Each row is a point on a landscape with many valleys, with its height.
From any point a ball rolls to the lowest of the 5 points nearest to it. It stops when none of these is lower. Distance is the straight distance between rows; heights are no part of it.
gef: [158  88  92  92 166  89 129 117  93 152 101  86 157 142 170 198 117 179
 127 143  68  74 136 118  80  82 130]  height 727
povi: [146 125 121 126 143 139 137 127 120 128 125 155 141 117 155 171 120 138
 124 121 119 123 124 142 103 128 136]  height 71
pelu: [147 120 123 100 125 104 122 151 110 119 117 115 136 121 154 178  98 159
 123 125 149 125 105 120 101 103 108]  height 410
tibi: [160  77  86 103 176  92 138 117 106 146 101  82 172 119 176 189 122 179
 138 147  38  86 151 132  65  86 152]  height 762
fup: [148 122 116 136 146 151 141 121 124 125 133 150 139 118 155 157 126 131
 122 119 119 123 133 144 106 132 137]  height 152
kovi: [ 93 136 164 161 101 151 125 123 142 148 144 143 130 108 112  84 124 101
 131 109 137 161 154 140 167 154 117]  height 557
falo: [170  96 143 125 187 154 140  76 117 128 146 146 180 126 105 126 132 116
 116 147  64 160 182 129 110 124 177]  height 158
pekos: [ 82 167 149 165  88 146 114 135 185 128 140 164 116 117  89  76 145  75
 108 103 154 168 145 135 198 178 145]  height 431
gaf: [100 122 150 148 113 159 134 122 121 137 137 133 117 120 128 109 134 114
 139 111 143 132 157 126 152 151 115]  height 313
tet: [105 143 141 132 100 136 122 125 134 119 123 111  95 142 114 120 144 127
 134 121 167 114 106 107 139 153 100]  height 167
gug: [152  89 122 111 172 114 132 130 118 157 137 130 155 128 156 157 119 173
 131 139  60 109 128 146  76  85 144]  height 469
Tekag: [125 137 129 126 103 135 132 125 130 116 113 113 114 124 130 150 142 136
 131 117 161 120 103 107 121 146 108]  height 280
Lenuf: [ 93 129 154 145 105 148 134 123 120 134 131 134 108 133 123 112 135 115
 139 116 149 127 145 122 156 157 106]  height 111
Ludak: [ 90 181 122 133  85 113 109 174 153 105 127 132  68 152 111  73 130 106
 132 127 200 116  88 134 178 143 106]  height 303
fariv: [146 103 129 147 152 166 137 105 122 131 163 130 138 104 134 114 129 103
 126 123 130 147 164 124 128 127 142]  height 184
tonek: [150 103 127  91 156  96 123 142 103 143 120 123 147 141 159 184 100 168
 117 132 108  99 125 122  96  86 127]  height 520
miza: [133 101 146 148 137 166 136 109 121 140 163 131 137  95 124  97 130 100
 131 117 134 157 167 124 137 130 135]  height 231
Bulu: [129 129 127 134 120 146 143 120 122 120 118 136 121 120 143 159 137 128
 132 114 143 119 124 120 119 150 124]  height 274
nive: [ 86 180 123 144  72 123 119 146 161 117 117 155 102 137  81  76 141  64
 106 116 197 161 129 108 216 170 135]  height 290
niku: [107 169 132 125  86 122 109 167 160 108 119  97  85 146 123  96 148 144
 132 125 178  96  91 121 152 141 103]  height 206
ris: [164  94 117 127 179 125 132 100 116 150 149 132 158 125 137 141 120 152
 130 147  57 131 122 152  70  92 141]  height 218
Bikog: [ 92 154 162 164  93 152 116 125 172 142 145 152 127 109  98  80 134  87
 117 107 140 166 144 141 178 164 128]  height 461
Gobu: [169  97 118 132 180 130 134  91 111 144 151 135 160 126 126 137 120 140
 127 151  56 142 128 151  76  95 143]  height 189
kala: [ 91 191 111 135  76 114 117 186 155 104 119 146  65 147 114  63 132  96
 136 124 208 119  86 137 191 140 109]  height 98
Labe: [155  77 117 116 179 115 134 110 116 155 143 116 158 121 141 147 128 167
 139 145  47 120 129 146  65  80 148]  height 292
Purif: [160  85 129 125 191 137 148  67  92 139 131 137 189 129 104 140 128 135
 139 154  22 166 165 148  78 110 161]  height 325
pamol: [103 199 128  98  61  91 116 204 156 108 101 134  63 146 141  92 137 118
 140 123 225  71  79 101 201 132 122]  height 273
kotal: [164 108 113 132 171 135 131 104 118 143 147 145 155 122 141 142 115 141
 124 143  72 132 123 155  82 100 141]  height 194
dusi: [132 105 129 152 140 169 137 111 120 129 155 131 133 105 137 117 135 109
 132 116 131 140 162 130 132 134 131]  height 207
Tulef: [135 122 118 142 134 157 143 119 121 124 128 145 129 117 151 154 135 127
 127 115 131 122 138 135 116 143 131]  height 195
duvid: [ 84 175 145 148  81 119 116 140 149 122 117 153 109 140  90  85 122  79
 113 121 174 153 135 123 198 172 121]  height 390
kile: [106 160 137 130  90 126 112 150 151 112 123 100  88 144 117 105 147 138
 131 124 177 105  92 114 147 145  97]  height 196
Punam: [160  71 117 117 186 115 137 102 110 151 146 112 159 117 133 148 131 159
 144 151  39 131 127 141  56  80 152]  height 223
duzu: [139 138 115 115 100 112 123 154 124 113 107 100 130 114 150 161 113 161
 128 125 165 131  97 120 115 119  96]  height 596
tati: [ 80 171 144 162  87 142 117 140 181 124 134 165 112 124  87  79 148  73
 105 103 164 167 144 128 205 179 148]  height 430
Kod: [159  57 117 109 195 111 140  91 105 140 140  98 164 109 128 159 133 157
 153 153  27 134 134 132  39  85 162]  height 80
gapo: [127 156 124 123  86 125 120 154 149 113 105  91 113 129 134 131 142 157
 130 125 173 112  94 116 130 138  96]  height 243
puvan: [103 177 130 120  83 116 109 179 166 106 115 109  82 150 128  90 144 141
 132 128 186  87  89 125 166 140 109]  height 191
lapil: [154  90 116  93 165  96 126 129 103 151 114 106 153 144 162 185 110 176
 120 135  82  84 136 120  89  84 132]  height 628
Saso: [140 131 124 114 111 119 130 141 121 118 108 120 134 115 144 172 118 147
 126 122 157 131  98 117 107 127 112]  height 471
kor: [150 103 130 104 156 112 130 141 113 149 127 145 149 131 159 171 109 164
 121 130  94 109 123 138  89  95 137]  height 492
fod: [ 86 145 163 144  98 136 124 129 124 135 126 140 106 141 107  98 126 106
 133 120 154 135 142 122 170 161 106]  height 323
nula: [144 117 114 147 146 163 138 112 123 125 140 142 134 115 149 144 134 121
 125 118 123 127 146 139 118 134 136]  height 170
tavi: [ 94 135 152 138 105 140 130 122 122 127 127 126 102 140 116 119 137 117
 135 118 159 120 128 111 149 157 106]  height 75
nepub: [170  98 124 129 186 132 138  71 101 141 146 137 170 129 112 138 121 131
 130 159  47 152 141 144  81 104 148]  height 227
fikab: [ 86 163 157 167  91 146 113 130 178 136 139 158 121 113  95  80 139  79
 110 104 149 169 146 138 191 174 137]  height 441
Pamu: [148 118 118 100 127 102 114 157 107 114 117 103 131 133 164 176  93 164
 126 126 149 118 111 124 105  90  99]  height 467
kote: [116 146 135 130  97 131 120 131 140 115 119 102  99 133 118 127 146 136
 132 122 170 113  96 106 132 148  99]  height 190
gunu: [121 150 130 127  93 130 120 143 147 113 115  94 103 131 126 130 146 146
 132 124 173 113  91 110 131 145  98]  height 211
badin: [ 86 172 145 143  89 114 117 139 136 121 123 143 100 148  91  84 118  87
 119 127 176 145 123 125 188 161 111]  height 320
zame: [149  60 125 109 199 120 151  75  85 134 135 117 171 121 116 158 130 143
 160 153  14 151 147 139  47  98 165]  height 279
lata: [132 135 124 120 107 131 136 130 129 117 113 114 123 118 135 163 135 143
 127 120 162 124 100 110 113 141 110]  height 386
Kot: [165 115 113 140 172 144 132 105 122 136 150 145 152 122 146 144 117 134
 120 136  87 134 131 156  91 109 141]  height 174
Gibod: [153  74 130 130 196 145 151  69  96 138 128 132 203 123 104 143 133 140
 144 142   4 181 186 159  79 115 164]  height 438
mos: [168 100 141 126 179 158 139  83 114 126 156 145 172 118 105 121 128 105
 113 144  89 156 181 121 116 125 175]  height 131
zetuz: [157  93 106  90 165  90 122 123  95 150 108  93 152 148 164 192 112 176
 120 134  86  79 133 114  90  81 124]  height 673
deri: [155  98 141 136 161 164 139  95 118 132 166 139 150 102 118 112 128  95
 121 128 124 158 170 116 126 123 158]  height 161
kib: [157  68  93 106 181 101 134 116 114 144 118  80 170 108 166 176 131 177
 140 148  33 101 150 134  58  81 156]  height 124
narak: [159  72 121 117 191 117 142  84 100 145 143 119 163 119 118 144 128 147
 149 157  31 144 132 140  54  92 150]  height 216
dudel: [155 104 123 119 164 124 132 129 119 148 137 149 150 127 155 158 113 157
 124 131  82 120 123 153  86  99 141]  height 326
dumed: [151  69 130 120 195 128 153  71  85 138 127 131 186 123 109 148 127 138
 156 154  10 162 163 151  63 106 160]  height 369
busog: [ 93 185 118 142  73 116 117 146 151 113 115 148  94 140  84  72 130  67
 111 121 199 158 118 114 208 162 123]  height 102
sen: [125 165 117 122  74 116 122 172 147 111  87  89 115 129 149 126 135 169
 135 135 173 100  97 125 144 131  92]  height 251
rerer: [174 110 116 140 176 148 133  83 115 129 154 138 158 123 129 134 122 116
 114 143  85 144 146 143 100 110 148]  height 149
vima: [ 92 181 121 137  84 112 111 165 149 107 128 135  71 152 106  70 125  96
 130 130 199 127  91 134 182 144 105]  height 257
Zapa: [ 96 167 134 133  92 119 109 157 149 109 130 121  74 156 108  80 132 112
 130 129 188 115  92 125 164 146  99]  height 262
zef: [114 137 137 131 105 141 131 123 128 121 118 114 104 131 124 139 145 128
 135 119 161 115 110 104 131 152 108]  height 208
Kog: [152  77 111 101 174 102 132 129 111 157 119 103 160 131 163 174 124 181
 129 138  55  89 143 130  79  84 145]  height 788
sug: [147 112 131  98 146 104 127 144 109 139 122 137 146 131 157 178  99 158
 120 124 118 113 116 126  97  98 129]  height 453
Gos: [ 83 167 157 157  87 137 117 135 162 133 129 157 120 127  97  84 127  85
 110 110 151 160 146 137 192 172 129]  height 476
Guti: [ 77 168 128 150  73 140 125 153 177 124 123 171  92 131  73  69 167  62
 107  98 196 163 139  99 224 177 153]  height 393
Bof: [161 112 110 147 164 157 133  98 121 123 154 137 146 114 143 136 124 117
 120 129 108 137 148 145 112 121 145]  height 148
kuzu: [150 112 118  94 139  95 113 151 102 122 122 106 137 139 162 182  94 167
 122 127 139 110 114 123 100  83 108]  height 478
fara: [172  97 138 129 185 147 141  69 108 133 140 141 186 130 103 134 131 122
 120 150  47 159 176 138 100 119 169]  height 198
getiz: [ 88 133 163 153 104 150 129 125 131 143 137 139 120 123 117  95 129 109
 135 112 141 144 156 134 165 155 113]  height 432
nuv: [ 90 181 121 143  84 114 112 153 144 108 123 141  83 150  97  70 121  82
 123 129 197 142 103 127 190 152 106]  height 123
mesu: [145 124 126 107 126 114 131 141 116 123 114 132 139 118 150 179 109 148
 120 121 144 125 104 123 100 121 120]  height 110
gerim: [ 99 191 126 107  69 102 116 202 160 106 108 136  66 150 134  84 139 121
 139 124 211  79  83 118 191 136 120]  height 357
bav: [148 111 128  94 141  98 119 147 105 130 120 122 142 133 156 182  95 158
 117 127 131 115 113 121  99  95 118]  height 486
Kaduv: [165  98 138 130 172 161 138  87 117 127 162 141 161 109 112 118 128 100
 117 138 106 157 177 116 120 124 166]  height 146
logok: [ 92 175 132 139  87 113 110 153 142 108 129 135  84 152  98  72 122  92
 125 130 192 135  99 125 181 151 103]  height 205
rivaz: [156  76 128 120 192 126 150  72  89 142 133 131 177 126 106 144 126 139
 151 158  19 160 153 143  65 105 154]  height 306
zolib: [ 82 160 162 151  91 133 122 134 148 136 127 149 118 131 100  86 124  95
 118 115 149 153 148 135 188 168 118]  height 502
Sokom: [172 110 121 143 171 156 134  85 117 126 161 134 154 116 127 128 127 108
 113 138 102 146 159 133 113 117 154]  height 135
Kariz: [138 130 125 119 116 131 137 131 121 122 111 131 129 118 144 172 128 141
 128 117 148 123 108 118 108 136 119]  height 437
Pozul: [ 90 157 146 136  97 120 114 134 132 116 131 126  85 153 101  92 129 108
 128 125 175 124 107 116 163 154  99]  height 283
mevur: [117 111 136 152 127 168 140 116 119 132 144 132 121 114 139 117 138 114
 138 112 138 132 159 128 141 143 123]  height 266
kifi: [112 192 129 107  70 102 112 191 162 109  97 113  85 152 141 102 141 143
 130 131 195  67  91 114 178 137 114]  height 122
Mak: [153 105 122  91 150  92 116 142  97 135 120 105 141 148 162 185  97 167
 118 128 123  98 121 118  99  82 115]  height 489
kas: [135 149 112 118  85 112 124 169 129 107  95  91 124 121 155 146 119 172
 136 131 168 118 103 127 124 120  89]  height 423
Par: [158  60 104 107 187 106 135 105 114 143 137  86 164 109 147 164 134 169
 147 150  31 120 139 134  47  78 162]  height 63
ripok: [157 121 112 143 157 151 136 113 125 127 143 151 144 119 152 151 123 131
 121 125 105 129 136 150 104 121 139]  height 168
Bifu: [ 97 190 104 146  68 119 117 156 151 114 114 143  87 142  89  65 138  65
 116 118 212 155 111 117 214 154 119]  height 310
nav: [ 94 186 119 129  80 111 114 185 157 106 125 136  66 150 120  67 133 108
 136 127 204 111  85 136 183 140 111]  height 321
Pemut: [121 122 131 141 125 160 143 117 120 124 125 135 119 123 141 144 140 124
 136 112 142 119 140 122 127 150 124]  height 253
dade: [ 71 167 129 159  78 145 123 149 185 124 130 174  94 129  75  68 165  62
 107  95 187 166 141 109 217 181 156]  height 403
fileb: [ 93 186 128 117  79 107 115 193 162 104 117 131  66 149 130  79 139 124
 135 126 201  88  85 127 180 139 114]  height 322
Ruzem: [ 85 149 157 140  97 125 122 127 129 125 126 134  98 146 106  98 127 107
 131 122 161 130 129 119 166 160 103]  height 224
Gonil: [107 124 141 140 115 153 139 119 118 125 126 130 114 128 133 131 140 121
 139 116 145 118 139 116 139 156 115]  height 226
Kuf: [116 165 125 122  81 121 113 164 159 110 106  93  98 136 132 113 147 157
 132 127 177  98  93 121 146 140  99]  height 212
pab: [128 103 161 141 130 167 139 104 128 150 164 141 142  85 107  86 128  91
 130 115 133 171 160 122 135 134 136]  height 316
sas: [159  81  73 102 175  79 143 110  89 139  87  78 172 120 187 208 111 179
 140 157  34  80 143 135  54  90 146]  height 801
Luze: [145 123 128 116 137 127 137 133 119 131 119 152 142 120 153 177 113 145
 123 122 126 124 116 134 103 124 133]  height 232

Call two points neighbours if one is among the 5 nearest of the other. Go from one point of each pair to the other, from neighbour to neighbour, staying as low as possible. Name the highest point that can't be avoided.
busog and mos -> Zapa
povi and mos -> ripok
mesu and Par -> Luze
tavi and Par -> Pemut
kala and busog -> nuv
kifi and tavi -> kile

For each start below, name the point where the ball stops.
kas -> tavi
Bikog -> busog
Kuf -> tavi
gapo -> tavi
fikab -> busog
nepub -> mos
